Points, in no order, along strands that fork and pass close to each other.
Two points are linked if the straight distance between their rows is under 91.3. Some points are linked to none.
tigud: [  9 -11  -7   6 -13  24  -9  15 -16  -3  -8 -18  32 -22 -20 -13   8 -13
  13 -17   1   6 -29  -4 -15  11 -13   6  -5   1   5  28 -12   3  10   1
  -1 -12  20  21  -3 -17  -1 -15  25]
Fil: [-12 -33   3  14 -20 -17 -15  41  11  -9  -8  15  26  -5 -26   1   4 -30
  21 -19 -21 -25  -3  12  -2   0  12   6 -15 -40   3 -22   2  10   3  13
   5 -23  15 -22 -18  15 -10 -41   3]
Zozav: [ 18  -6  34 -27  -8  39  -5 -23 -17  15   5 -17   8   4   7 -21  -4  18
   6  10 -17  29   5  11  22  39   1 -27  -3   2 -32  26   4   9 -22 -25
 -37   1 -18  16  -9  11  33  16 -10]
Gamal: [  9 -24  44   8  -8 -27  16  -7   1   6  -1 -53 -16   4  -1  -1  11  -2
  -8  17  12  20  -5  -6  -9  29 -25 -39 -13   5  -7  -7 -14   1 -17  16
   0  22   3   6   3   5  33  21  -6]
dip: [ -2  13   6 -43   3   8   2  54  -4 -10  -3  29  -2 -15 -17   3 -12  -5
  -1  18 -22   3  -6  30   6  24  25  18  21  12 -20 -41 -31   1  12  16
   2  -2  12 -19   2   2 -19 -33  -6]
sumab: [ -7   9 -18  19 -20   3   8  -4   9  11   5   5 -14 -10 -40   7  16 -15
   3 -39  30 -29   6 -11  -5  -3  15  32 -25  -9  15  15  -4  -5  28  -5
 -26  -8   2 -18  -3 -24 -23 -11  20]
vuk: [ -7  29  32 -24  28  16   9 -38 -15  11   1   7  -2  14   5 -13 -29  -2
 -16 -27  -7  11  11  -3   1  -2  11 -13  -4  11 -16  26 -37 -11 -18  -3
 -11  43 -28   7  -6  23  32  33 -20]
sel: [ 23   3  11 -28 -14  26 -16   5  23  -3  -2  19  -8   3  -3 -12  20  15
  41  25  -2  36  -1  12  19  39   1  -4  26   2 -19 -16 -12  -9   4 -35
   5 -22   5  -9  11 -11  -8  25  -9]
Zibev: [  2  33 -19 -13   9 -15 -12   3   7   7  -4  24 -22 -14  20   5  -4  11
  -3  13  31  -6  10 -25   2 -34  30   9  28  -4  -9  16 -11 -10   6  -8
  26  10 -21  -1 -13   1 -42  25  11]
Nutib: [ -5  12  22   0  17  16  -2 -25 -25   4  -5 -16  22  11  -7 -13 -16  -9
 -17 -35   5  14  -4 -14  -8 -12  -7  -4 -22   6   5  34 -26   5 -12  -5
  -9  34 -20   6  -7   0  25  29  -1]
remir: [-16  13  10 -14  11  49  -3  12 -28  -4  -9   2  37   9 -30 -39 -17 -22
  33 -17 -10  21 -13  -1 -28  37 -18 -15   4 -12   0  14 -42  -7 -19 -10
  -7  14  40  13 -15  -5  20  28   2]
fave: [ 15   4  27 -29  -5  10  -3 -26  22   9 -13  24 -14  -5  -9 -19 -14 -10
  48  18 -15  17  22  22  12  11  17  -7  17  -7 -41  -1 -42 -17 -18 -21
  24  16 -11   9   1  30 -13  44 -22]
dum: [ -6  -1 -11  -1   1  -4  -8  38  12   3  11  39  10  15 -20 -10 -11  -6
 -15 -11   0 -14  14  12  11 -31  21  24   0   2 -25  -6   8  13  -2  -1
  12 -13  -6 -21  -5   2 -11 -42   3]
kefi: [ -7  13 -22 -18  -6  16  20  26  -3  -4  -3 -15  13 -13   7  21  -4   7
 -21   0 -21   1 -17  12  -2  12 -13  21  -2  32  11 -18   5   3  17  11
 -23 -21  16  13  10 -19  20 -27  -6]
Gavi: [  2 -13 -16  50 -10 -15  -7 -15   5  17  22  13  -1   6 -41  -1  25   1
  34  15  35  -2 -22  -3 -15  15 -26 -17 -18 -11  12  10  -5 -21  -9 -17
  20   9  20   6  17  -1 -26  17  10]
duriv: [  5  11   1  22  -6  14 -19   6  22   8   2  36 -14  33 -27 -10  29 -15
  25  -9  34  -5  -8 -13   5 -23  -7  16 -14   7  21  10 -13 -17  -9 -29
  16  -9  19 -18   8 -28 -12  30  -9]
kom: [ -5  -5 -31  -8 -23 -25   4  11  -4  -2   1   7 -22 -25 -16  28 -28 -17
   7 -13  -1 -30   8  -8 -13 -25  36  46 -18 -25 -22  -2  20  21  29  22
 -41 -22  12  -5 -10 -23  -6 -23  -6]
sutep: [ 11   2   1   7   4  -5  -3 -31  -8  11   0 -14  -5  -8   1   2  -5  -7
  16 -14  -2  15   3  12  -3   5  21  -4  -8   3  -5  18 -28  -3  14   9
  -9  44  -8   1   4  26 -28   4   4]
Vomoz: [  5  25  45 -16  -9  22 -14  11  25 -20  -2  39 -19  17 -28  -3  21   8
 -10   2  13  20 -11 -19  19  23   0   8   8  33   5  21 -18  -8  12 -23
   2  -8   0  -4   6 -13  18   3 -18]
fodep: [ -3 -17   3  30   5 -30 -18 -30   2 -10   3  16 -19  21  26  10  12  11
  -8  -6  -2  -9  32 -15  17 -11  23 -11 -17 -34  13   7  38  27  13  -9
 -10   1  -7 -16 -14   2  -4 -10   7]
lib: [  8 -11   9 -19 -10  -8  -7  -9   8   1 -12   7 -17 -26  -3  -5 -21  -4
  34  27 -19  12   9  21  -3   4  29  -7  32 -15 -40   8 -25  -6 -10  -3
  22  17 -15   9 -11  12 -23  19  -8]
Gelab: [ 23 -13 -44  22 -12 -21  -4   3  -4  10 -22 -32  15 -23  17   9  12  -5
   1   4   3 -12 -19   2 -11 -43 -15  27   3  -6  19 -17  26  12  -9   6
  -5 -28   3  14  29   7  32 -16  14]
Buvu: [-10  14   8  10  12  -9   4 -24   0  11   7   4 -40  30  18   4  -1  24
 -38  23  15 -10   9  -6  21 -36  -2 -14  -1  17  13  15  19   2  -7 -10
  -4   2 -15  -2  -6 -10  -1   3   1]
nifev: [-14 -14  11  17  -5 -28  13 -12 -12  -9   2 -21 -16  -6   1  19 -34 -14
  12  19 -34  -8   1  24 -26  10   3 -21   8 -12  -3  -3  -4  -3 -21  30
  -6  29   5   5 -19  10   1  -4 -16]
fut: [ 24 -16  10 -19  -4 -31  -1   3  14  -7 -13   2 -27 -13  25  19  18  22
 -34  46  -6   9  -3  -7  28  22   4   7   9   8 -16 -20  30  19   8  24
  13  -4  -9 -10  13   5 -17 -13  -2]
dogen: [ 10  10  26 -20  -2  32  -2 -30  -2  18   3  -3   8   2  -7 -26  -5   7
  41  11  -1  32   9   3  10  32  -6 -25  -1   2 -25  18 -21 -13 -30 -31
 -11   8 -11  18  -5  11  15  54  -5]
rumu: [ -4 -15 -13  -4 -20 -22   8  -8  -3  -2 -19 -30  -9 -36  18  25 -23  11
   3  37 -32  -1 -13  12  -9   0   1  -1  10   2 -18  15  18   6 -12  13
  -2  -6   1  31  -4  -4  13  -1 -15]
Rogo: [ 13  -3   9   1   6  19   8  28   1  12   9 -20  14  15 -16 -26  11 -13
  -3   2  17  21 -33  18 -13  18 -31 -12  18  24  -7 -16 -13 -17 -21  10
  18   7  23  -1  19  10   5   2   5]
mem: [ -7 -22  34  26  -8 -27  13 -10 -24  -4  -2 -53  -6   3   0   1 -14 -15
  13  17 -15  10   0   9 -26  18 -20 -40 -16 -19   4   1  -3   8 -27  18
 -11  33  12  -1  -4  18  19   7   1]
Maf: [-27  -4 -36 -13 -24   3   5  43   5  -7  -4   1  28 -22  -6  23   1   2
  -1  12 -29  -7 -21  14  -4   7 -11  22  -8  11   6  -8  13   1   3  -1
  -3 -35  28  17   7  -1   5 -36  -3]
Kot: [-12   2  23   7  14  20   5   6   4 -13  11  24  24  22 -12 -15  14  -2
  -8 -26  -2  11   7  -3   9  28  -1 -20  -9   5   8  -5  -9   6   4 -17
   6   2   2 -19  -1  -1   1 -10   1]
nel: [-13 -21 -25  20 -10 -40   6 -10 -11 -19 -10 -19  10 -16  19  31 -20 -20
  29   1 -25 -26   0   8 -34 -35  -2  10   5 -35  24 -26  26   4 -14  25
 -18  -3   6   5  -2   7  32   0  -7]
Pevim: [  7   1 -15 -13  17 -12   4  13   0  12  11  28 -10   2  -5 -11 -27 -19
 -18 -24   2 -11  25  11  -1 -45  38  31  -1  -6 -25  -9  -7  14  13  26
  -3   9 -22 -20  -9   8 -22 -29   6]
Dizak: [-15 -32  14  14 -15 -26  -2   6  18  -3 -11 -24  13   5   7   7   2  -2
 -11  22 -12 -13  -1  -9  -1 -23 -22 -14  -7  -4  -2  -3  34  -3 -42  -1
  32 -24 -13  13   0  -8  30   9  -9]
zov: [ -5   1  23 -10  43 -13  14 -31   7  -3  13   4 -20  22  23  -8  -1   3
 -28 -15   4   9  29 -16   4  10   2 -14   1   5  18 -23  -2   2  16  31
  -2  31 -25 -12 -11  -5   5  12 -12]
Fakas: [ 26  20  18   6  21   1  -9 -36  -1  21  -8 -20   3  11  14  -7   6  -8
 -10 -36  27   1   4 -25  12 -29  -5   8 -34  18  14  18 -30 -10   4  13
   8  40 -22 -10  16  27 -15  21   8]
Viv: [ 20  25  16 -37  -9  19 -14 -15  12  -2  -2  11 -32  -4  16   7  15  27
  20  28   7  28   3  -9  21  32  13  -1  25  15  -9   8 -12  -9  20 -27
 -17   0  -7   3   6  -9  -3  34 -19]
Kiti: [  0  -8  -6  -3  19   7   5   9  -5  -7  -7  -5  17  -4  15 -13 -12 -30
 -13 -57  -1 -19  20  -8 -11 -34  16  14   1 -22  21 -26   0   7  11  22
  -1 -11 -17 -21 -14 -14   5  -2  17]
Mafi: [ -9  20  13   8  20  31  -9  -1   8  -6   5  34   7  39  -4 -20  21  -9
   6 -21  28   1   3 -25   0  -8 -15  -6  -7   6  23   9  -4 -13 -18 -34
  21  -6  14 -20   2 -23   5  43  -6]
kire: [ -7 -18 -14  12 -30 -25   0  -8   9  -8 -11 -11  -5 -10   7  24  11  20
   5  31 -23  -1  -1   2   2  12 -11  -1 -11  -3   2   6  33  12  -3 -11
  -5 -20   6  19   6 -12  19 -10 -13]
pez: [ -1   6  14 -60  11  -5  -3  40  -3 -23 -17  21  -6 -29  11  18 -12   9
 -25  27 -28   2  -2   1  12  16  26  18  23  14 -23 -27  -7   8  14  28
  10  -9  -2  -6   0 -10  -1 -20 -10]
vosom: [  9  11 -12   2  -1  20  -6  25   5   7   6  17   8  13 -15 -12   2  -1
  -9  -4  11   5 -11  15   7 -18   4  21  11  21 -12   6  -1  -4   2 -12
  10 -13  -1  -8  14 -10 -11 -16   2]
Dilan: [ 10 -39   0  22 -27 -25  -7  -9 -10 -13 -13 -18  -8 -13  -9  22  -1 -14
  19  -2 -22 -10  -7  14 -10  11  11  12 -21 -19   7   1   3  19  17  22
 -24   3  14   3  -2  -8  11 -27  -9]
Zam: [ -7  10  -6 -23   1  -3  -3   1   0 -12  -5  42  -7 -22 -10  -5 -29 -14
  30  -3 -13   3  28  16  -7   1  48  10  18 -22 -38   9 -40   5  11  -8
  11  26  -2  -6 -16  22 -35   4 -10]
vuvez: [ 14 -34  26  -5 -17  -1 -15  -5  11   2 -17   7   4 -10 -12 -35 -25 -25
  40  13 -26   7   7  20  -6 -15  14 -11  25 -29 -43  21 -29   4 -39  -4
  37  -1  -5  14 -20  28 -15   3   4]
midu: [ -7  30 -16 -11  15  -3  -1 -20 -10  -1   7   5 -30 -13  16   9 -19  10
 -17  -5  19 -11  11 -27  -3 -33  31  14   8   9  -4  27 -12  -1  30   7
 -13  21 -19  11  -8  -8 -25  15  -1]
geme: [-21 -13  28   9  -4   6  -7  17  15 -18   7  35  17  29 -24   1   8   2
 -20 -13 -25 -10  13   3  20  10   5  -4 -23   7  -4   7  12  15   3 -15
   5 -15   2 -17  -6 -12  13 -41 -11]
Ruk: [ 37 -22  40 -49  -3  37 -16  -9 -18   0 -12 -25   2  -5  25 -14  -5   2
  -5  -3 -33  29  -8  13  22  20   2 -13  12 -10 -32   4 -10  12  -2   1
 -23  -9  -6  13   1   7  39   3 -14]
gosi: [ -1   6 -28  -3   7  -9  27 -14 -17  -3   4 -19 -12 -27  10  21 -13  15
 -43   1  -6 -14 -10 -11  -2   5   2  22  -8  21   4  15  11  14  37  40
 -27  11   3  27  -4  -6  -7 -26   5]
mon: [-14 -13 -12  26  -6 -29  -5 -23  -1 -10   2   0  -9   7  20  20  -9  14
  11  12 -14 -12  21   4  -3 -16  10 -11  -6 -26   4  -6  38  10  -6 -12
  -7 -10  -7   2  -5 -14  18   8  -9]
fusus: [-22  -3 -15  15  -8 -13   3  11  10   1   1  -5  13   0  -1  18  -7  15
 -28  17  -4 -22  -6 -12  -2 -33 -19   2  -2   9  -2  26  33  -7 -30  -8
  31 -21  -7  26 -11 -11  17 -12   2]
mal: [ 11 -17  13   1  -6  -8  -2   1 -21 -15 -13 -32 -12  -3  15   4 -26 -33
  14  -5 -35  -3   3  19 -30  -4   8  -2  12 -24   6 -17 -17   5  -4  36
  -7  18  13  -1 -12   2  10   4 -10]
Zeg: [ 23  33  21 -28  -2  23 -11 -32  11  20  -9  20  -1  14 -10 -15  -7   4
  47  -5  -4  22   8  11  17   9  -4   1 -10  12 -27  15 -47 -23  -7 -27
  -3  23  -4  12  10  19   8  41 -23]
Bag: [ -5   0 -10   4  -7  17   5   3 -20  -6   3 -15  21  -8   1   3  10  15
  21   3 -16  20  -6  23  -1  56  -7 -25  -5  -2   6 -11   3   8  21 -15
 -26   0  26   3   7   4   0 -20   7]
vukid: [-12  17   1  23  12  11   9 -15  -7   3  22   2  11  29 -14  -4  14   9
  -7 -11  20  14   4   0  -4  25 -19 -18 -18  13  19   1  -2  -5  -4 -21
  -7  20   4  -4   3  -8   6  14   4]
Biti: [-32 -11 -15   3  14  -6   7  33  12  -6   8  15  25  26 -20 -10   0 -26
   4 -15  -7 -27   7  18 -18 -15 -26   8  -6  -4  27 -58   9 -14 -15  22
  10 -22   1 -23  -8  -3  12 -20  -9]
badu: [-21   2  -9  15   1  13  14   4 -21  -7  10 -17  28   2 -15  -1   7   8
  10   0   2  10 -10   5 -20  49 -31 -29 -10   3  14   0   9  -4  -3 -15
  -8   7  25  13  -4 -12  12   8   8]
kad: [ 14  22  -3  -7  10 -13  -1   4  20   4  -6  13  -2 -25   3   6  13 -10
  -4 -17  37  -9   5 -37   1 -12  19  19  11   4  10  10 -21 -16  21  15
  28  25 -18  -8  -4  19 -53  16  22]
Rutes: [  9 -13   2 -11   9  19  -4  -7 -26 -13  -9  -6  10  -2  17 -11 -27 -26
   2 -40 -25  -1  17  17 -11 -24  19   7   6 -24  -3  -7 -18  11   7   6
 -10   7   2  -5 -11  -3  13  11  -3]
vivir: [  2 -10 -33  33  -1   4  -6   5  -8  22  17   8  27   8 -18 -16   8  10
   0   7  12   0 -19  20   3  -4 -17  -9   4  -2 -14  21  35  -4 -18 -13
  15  -4  17  15  14  25 -17 -28  27]
ripo: [-20  27  17 -14  16  33  -1  -8 -15  -7  -5   9  27   4 -21 -19 -11 -11
  14 -29   4  17  -6 -14 -20  23  -9  -9  -3   9   2  29 -36 -11 -10 -18
   0  21   3  13 -12 -11  31  39  -7]
pov: [  3 -33  26  20 -12  -8 -11   3  -5   5 -11 -13  15  12 -18 -39 -14 -36
  29  -2 -17   8  -2  15 -15 -15  -7 -23   1 -27 -23  14 -21   6 -45   3
  29  11   9   0  -7  25  -3   2   5]
Nanod: [ -5  -5  -3 -22  -7  20  -6  15   9  -9  -5  17   0  -1   1 -11  -4  12
  22  27 -15   8  14  19   7  19   8  -7  31  -4 -28 -17   8  -5 -14 -29
  17 -23  -4  -1  -4 -16   5  18 -14]
vivof: [-16 -20 -27  40 -21 -29  -2  -5  -9 -14  -6 -13  32  -8 -18  16  13 -16
  45  -3  -5 -33  -9   8 -34 -16 -14   4 -16 -37  31 -27  23   4 -11   6
 -23 -15  20   2   5  11  32 -11   2]
noved: [ 26  11  -4   8   0  37 -16   4  -7  16   7  -8   4  21  -3 -18  16  11
  -9   3  22  22 -31  11  10 -15 -25  11   5  27   0  21   9  -6 -17 -24
   2 -18   8  -1  24 -11   7   3   6]
karu: [-20  -4 -26 -14  -1   0   0  50  12 -10  -1  16  26  -1  -2   9  -4 -15
  -6 -16  -8 -26   2   2  -5 -28  -4  32   0  -6  14 -38  17  -4  -1  12
  11 -41   1 -18  -5 -19   9 -19   2]
sipo: [  8   4  21 -15  24  17  -4  -5  -5 -15  -2 -19  15   0  40 -15  20   6
 -21 -22  20  14   6 -33   1   3 -13 -22  14   1  13  -7   3   3   5  -5
  16  -2 -18 -12   9   3   0  24  13]
Bidon: [-21 -12 -20 -12 -18  14 -14  35  -4 -13  -7  13  34 -18 -10  -1 -16   2
  29   4 -34  -2  -6  16  -1   8   8   2   8 -14 -21   9   8   5   0 -12
   7 -30  26  17 -14  -4  -1 -31   5]
Bezut: [-10  21 -10  -7  28  11   9  12   8 -15  11  27  -6  14  23  -7  13   4
 -21 -20  22 -10  26 -23   6 -21  -3   8   9  -1  43 -27  17   2  18   1
   1 -21 -11 -30 -14 -29 -14  -1  16]
lipu: [ -5 -33   9  10 -19 -33  -2  18   8 -11  -4   2   1  -4 -15  16   7 -16
  -4   5 -26 -14  -4  13  -4  16  10   1 -20 -15   0 -12   4  14  14  31
   0   9   7  -8  -9  19 -14 -47  -1]
bofe: [ -3  12 -25  14  31 -19  12 -27  -6  20  13  -4 -20   8  37  -1 -10  24
 -22  18   7  -2  18   7   4 -37  -7 -15  10  -2  15 -14  35  -1  -8   7
  -2   5 -33   0   2   5  -5  -3  12]
gog: [  1 -16 -13  41  -9 -14 -19   4  12   1  10  22   3  13 -26  -4  34 -11
  27  -4  32 -13 -10 -17 -11  -2 -12   0 -12 -23  20   5  11  -6  -1 -20
  20 -15  14  -8   2 -20 -12  11   6]
boke: [  2 -19   9   5 -21 -20  15  12  13  -7   6  -1   0   0 -26  23  13   7
 -23  24 -23  -2 -14  18   7  37  -8  -2 -18  18  -5   3   4  12  13  15
   0  12  10  11   3  16  -9 -52  -2]
Lutiv: [ 13  30 -15   1   6  13  10 -24 -10  29  12 -18 -23   1  20   4   1  32
  -5  27  18  20  -6  17   9  12  -1 -15  14  18  -4   1   1 -16  -6 -22
 -17   7 -13   9  16   2  -5  26  -5]
runob: [  4  -3  -3 -38  -7 -24  14  34  12 -15 -12   9  -7 -30  11  35  10  17
 -31  37 -20   3 -15  -6  13  32  -6  21   4  20   2 -39   7  11  15  29
   6 -15   9  -6   8  -6 -10 -23  -8]
ludo: [  0  12 -14   7  13 -14  11 -32 -16   8  17  -4 -32  -8   4  12 -20  15
 -41   3  12  -7  -4 -13   8 -21  20  15  -9  17 -11  37  -1  10  30  29
 -21  28 -14  21   0   1 -19 -17   2]
fim: [-27 -30 -17  20 -19 -19 -11  32   1 -16  -2   1  42  -3 -15  -2  14 -21
  37  -2 -13 -24 -11   4 -23   6 -18 -12 -10 -39  14 -23  23  -2 -10   8
   9 -27  32  -1  -7  22   3 -22   6]
von: [  8  13   7  -3  24   0  11 -10  10   6  -7  -8  12  -6   7 -14   8 -33
   2 -46  24  -5  10 -21 -12 -12   5   6  -6   7  20  -8 -34 -17  12  22
  19  30 -18 -16   0  16 -29  25  16]
gafu: [-27  27  23   2  10   3   9  -4  11 -17   8  23 -37  26  -8  11   4  21
 -45  17  24 -21   5 -30   9 -22  -8  -6   9  31  23  25   1  -6   1 -15
  12   1  -8   8 -17 -25   6   6  -3]
nub: [-23  14 -30   0   4  -5  19  22  -6   8  12   5   5  -8 -19  -1 -19   7
  -4  20 -10  -5  -6  36 -16  16   2   2  16  21 -14  -9  -8 -10   0  16
  -3  19   5  10  -5  20 -28 -36   4]
tima: [ 12  13   1   7  11   6   5 -44 -14  35  11 -21 -17  -3  14   1 -16  17
   9  12   2  24   0  21  10   3  12 -22  -2   8 -19  16 -15 -19 -11  -8
 -13  35 -24   7  14  28 -16  24  -4]
bemol: [ 10  20 -25  20  13  -2   2 -25  -5  21  16   4  -1  -3   6   0   8   4
  -2 -25  24   2  11  -2   5 -12  17   4 -12   0   7  26  -3   0  22   0
  -7  28 -13  -4   2  29 -47 -12  30]
Kizo: [  6  12 -20   2  -7  15   2  -2  -8  -2   8   1  -7   5   3   8  10  15
  13   4  -1  15   3  18   2  28   4   2   1   9   8 -16  -1   2  28 -23
 -29  -8  11  -5  11 -23   7   2  -9]
kemi: [-13  10 -27  18 -26 -15  -1  11   2   3   9   9 -16 -15 -30  15 -16 -16
  19 -20  23 -33   9 -20 -21 -33  27  34 -13 -24  -6  20   6   6  22 -11
 -26 -21   6  -1 -19 -34  -9  -7   0]
rav: [ 11 -19  31   0 -16 -19  23   8   9  -8   2 -35  -8   2  -8  13  21   5
 -27  19  -1  11 -15  -3  -2  45 -31 -24  -9  20   2 -12  -4   4   5  21
   3  11  14  12   7  13  16 -21  -4]
Kez: [ -1 -24  -2  -2  -7  14  -2  36  10   8  -6 -15  22   8 -10 -24   2  -9
  16  25  -5   4 -23  22  -8   9 -30 -12  21   7 -17 -22  21 -16 -42   2
  29 -25  26   5  17   7  10   2  -3]
virup: [-16  19 -15   7  -1  -1  22   8  12  -8  17  16 -19   0 -27  14  17   1
 -10 -15  28 -26   9 -13 -10  10  -6  24  -9  12  34 -17  -4 -10  31   4
 -17  -6  -3 -19  -9 -35 -19  -3   4]
fipa: [-28   7  -1   9   0 -16  11   7  16 -22   4   5  -5   7  -5  23   3  18
 -41  10  10 -34   6 -39  -8 -18 -23   3  -3  14  26  10  19  -7  -5   1
  28 -14  -9  17 -25 -31  12   0  -2]
doloz: [ -8   0  10 -24  -2  27  -9  54  -2 -14  -7  25  23 -20 -26  -9  -7  -9
  18  -4 -28  -2 -13  19  15  21  18   5  14  -6 -13 -12 -25   5  11  -1
  10 -19  21  -7  -1  -2 -16 -36   5]
mikur: [ 41  -9  50 -55   8  39 -23  10  -4  -8 -10 -12   4 -10  23 -12   8  -4
  -1 -25 -12  32 -19 -10  32  16   5  -5  14  -4  -6 -15 -35  11  21   2
  -9 -13  -1  -8  19   9  24   2  -7]
fono: [-20  12 -34 -15   2  -8  22   6  -3  -6  -4 -16   1 -19  21  24 -16  15
 -39   5 -18 -14  -3 -12 -10 -16 -13  24   0  27  11  -1  19   3  12  23
  -8 -13   1  24  -2 -16  15 -15  -6]
gedul: [  3  11 -17  -5  19   3  16   2   3   2  10  -9   5   2  36  -6   6  23
 -22  19   8   8   7   9   5   5 -16 -17  26  12   3 -22  37  -2 -12  -4
  11  -9 -17  -6  10  15 -12  -2  14]
rutu: [ -2 -17 -22  -6 -11   9  -6  47  -2  -3 -17 -11  36 -27   2   5   0 -25
  11 -33  -9 -23 -13  -2  -5 -19   4  25  -2 -26  14 -20  15   3   7  11
   1 -46  15  -5  -4 -17   8 -23  22]
dolon: [ 18  22  22   4   1   2 -18 -48   6  21 -12  -6 -27  17   8  10  -4   9
  21  -1  13  11   6 -16  20 -20   3  -5 -29   7   5  17 -35 -21   3 -14
  -4  29 -10   0   9  -3   2  46 -17]
zubu: [  5 -26 -28   2 -17 -31   7  -1  -9  -7 -16 -11 -19 -36   2  31 -15 -18
   2  -4 -18 -23 -11   4  -3  -4  24  44 -16 -19  -6  -6  18  22  26  50
 -37  -9  19   0  -3  -2  -1 -35  -2]
lof: [-22 -29  -7   9 -23 -19   5  15   7   5 -11 -33  18  -3  -4   2   0 -11
  20  36 -24 -10 -15  16 -18  -6 -32 -15  -3  -5  -3 -14  26 -11 -50   3
  16 -23  12  23  10  14  30   6  -7]
vok: [ 17  22   2 -13  14  30  14   0   4  18  23  -7  -6  12  22 -16   2  27
 -23  27  15  23  -5  26  21  14  -6 -11  32  32 -18 -11  23 -13 -25 -17
  -4  -4 -19 -10  14  26  -9   6  -1]
makeg: [ 27 -12  21  -6   0 -16  -7 -21  13   1  -5 -16 -33   4  24   7  20  16
 -23  20  12  14   0 -12  19  16   6  -5   6   8  -2 -11   3  10  13  10
   4  11 -14 -10  17   3  -5   9  -8]
neron: [ 13  -2 -47  36 -10 -21   4   5  -3  20   4  -4  12 -16   1  11  15  16
  -1  24  22  -9 -24  -4  -4 -15 -21  -2  10 -17   1  19  44   1 -12 -13
  22 -21  13  30   7  21 -10 -18  31]
guf: [  9   1  16  10  32  -5  -4 -42  -9  13   7 -12 -16  29  25  -8   1   2
 -31 -25  16   5  18 -18  10 -23  -3  -3 -20   8  26  -1  -6   6   4  11
  -6  26 -26 -16   4   1   8  18   0]
vunuz: [ 20  16  37 -38  14  36 -11  10   2 -18  -4 -10  18 -10  22 -13  21   0
  -4 -26  19  28 -17 -34   9  22 -13 -10  19  13  11  -4 -22  -8  16  -8
   6  -8  -6 -10  16   6  10  24   2]
Zap: [-11  22  36 -27  29  28   1 -23  -4 -10   0  20   5  14  19 -18  -4   5
 -22 -24  -8   9  20 -16   9  17  11 -22  11   7  -8  17 -14  -2  -6 -16
  -2  16 -29  -6  -5  15  24  21 -14]
puz: [ 22 -20  38  -1  -4 -19  12 -28  14  10   0 -41 -36   3  20   9   8  18
 -29  32  11  13  -4 -14  21  33 -10 -25  -1  15 -10 -12   9   2 -10  21
  -8  10 -10  12   7  -2  33  26 -24]
rif: [  2   6 -18  52 -14  -6  -6 -25 -10  21  14   3 -11   6 -31  11  10  15
  15  17  27   2 -18  -2   0 -13 -15  -7 -23  -4  12  42  -2 -11  -4 -28
  -1   3   9  21   7 -15 -14   2  19]
rinev: [ 25  -3 -43  21  -9 -16   4  19  -1  13  -8 -21  11 -30   5   6  13  -5
  -8   0  29 -12 -27  -9 -14 -23 -13  22  16  -5  13   2  13  -2   6   9
  17 -18   0  18   8   1 -13  -7  27]
nizi: [  9  22  20 -11   2   2 -19 -25  15  -3 -16  11 -31  14  13   4  14   0
   5 -12  21  -5  13 -36  18 -18  17  16  -7  12  20   9 -24  -9  25  -7
  -1  16  -6 -12   2 -12  -8  40 -13]
ril: [-25  -8  13   4  25  11  11  32  14 -16  14  23  27  27 -13 -23   9 -16
  -7 -18   1  -5   7   3  -5  17 -25 -19   5   3  13 -45   0  -7 -16   6
  28  -8  10 -28  -5   1  -1 -12  -2]
toket: [  0 -29  42  23 -11  -8   5 -18 -13   8  -1 -29   6   7 -12 -27 -12 -16
  28  12 -14  22   9  14  -8  19  -7 -46 -16 -19 -25  24  -9  13 -38  -4
   0  26   2  -2  -6  34  -1   9  10]
memup: [ -9   6 -24   7  23   6  11   5  -9  -9   3  -5  22 -16  22  -3   8 -10
  -6 -43  18 -16  18 -21 -12  -5   1   0   2 -22  39 -25  18   0  23  10
  -7 -15  -8 -14 -11 -15 -12   3  31]
geb: [  1   0 -11  16   9  26   5  12   2  26  20  10  15  18 -35 -26  -3  10
  -9  15  15   9 -31  28   3  11 -21  -8  17  34 -21  14   9 -20 -36  -7
  23   7  19   9  22  16 -14  -9   4]
fus: [ -4  17  -9  -3 -10   0   5   7   4  -9   4  12 -32   8  -6  17   9  14
 -11   8  12  -7   5  -8   4   5  10  22  -5  18  13  -9  -1   6  35  -9
 -26 -12   6  -9   3 -41   0   0 -16]
rop: [ 23   4  -1  23 -15  11 -12 -24 -16  28   4 -23 -11  10 -13  -1   6  24
  -8  21  15  17 -26   7  13 -16 -21   0 -18  21  -1  46  -2   0 -12 -24
 -11  -4  -3  21  16 -12  12  -4  10]
kogi: [  2  -6 -46  20 -15 -37   0 -11  -6  -3 -18 -19  -9 -27  24  31  -5   6
   7  11  -6 -25  -7 -13 -17 -39  -4  27   2 -19  22 -16  30  10   5   9
 -16 -26   4  15  10 -15  33   4  -9]
lesi: [-11 -19   3   6  -7 -20 -14   5  10 -11   6  30  -2  18   7  17   6  15
 -16   3 -27  -7  24   3  27  -2  20   3 -21 -15 -11   4  39  26  12  -6
  -7 -16   0 -16  -5   0  -2 -42  -2]
tun: [  3  23   9 -17  23  26 -11 -24  -3   0  -2  13  -2  19  41 -15  14  12
  -7 -17   7   8  23 -16  18 -10  10 -16   5   0   4  12   2  -1   2 -30
   2   9 -23 -19   0  17 -15  23   2]
bas: [ -9   9 -29   3   6 -13   1  -2  -9   6  15  23 -10  -4  -7  -2 -31  -8
  14 -10  -2  -6  22  22 -13 -25  38  13   8 -15 -27   0 -14   4  11   0
  -6  18  -8  -6  -7  10 -27  -5  -3]
Dudi: [ -5  21   1 -11  13   9  -8 -10   5  -7  -4  25 -29  17  22  -3   9  -7
 -12 -29  26 -19  31 -33  15 -36  28  19  -7  -4  28   1  -4   5  31  -4
 -12   0  -7 -31 -16 -16 -20  19   6]

A fork is a point with three links. Follow the links from the first point to the second and name the forks in between, in order.
kefi; nizi -> Gamal, mem
lof; dogen -> lipu, Gamal, mem, lib
fut; vivir -> Gamal, lipu
mal; noved -> mem, lib
fono; lesi -> Gamal, lipu, Kot
mikur; Gelab -> lib, mem, Gamal, lipu
Gamal; bemol -> lipu
Zozav; gosi -> lib, mem, Gamal

Follow the links from the first point to the second, and from the first to the third. Name the last point that the two ways share.
noved; neron; doloz -> Gamal
toket; Kez; ludo -> Gamal
gafu; lib; Rutes -> mem
duriv; mal; badu -> mem
dogen; gog; kemi -> lib
ludo; Zozav; duriv -> lib
badu; fipa; toket -> lipu
Dizak; lesi; mikur -> lipu

A fork is a point with three links, a tip a point with one. Leave the first point through the second and follow the links. Name the first fork or tip that comes.
gog; Gavi -> lib
guf; Fakas -> Gamal
doloz; Bidon -> zov
vivir; geb -> bemol
fusus; Dizak -> lipu
Pevim; dum -> Mafi
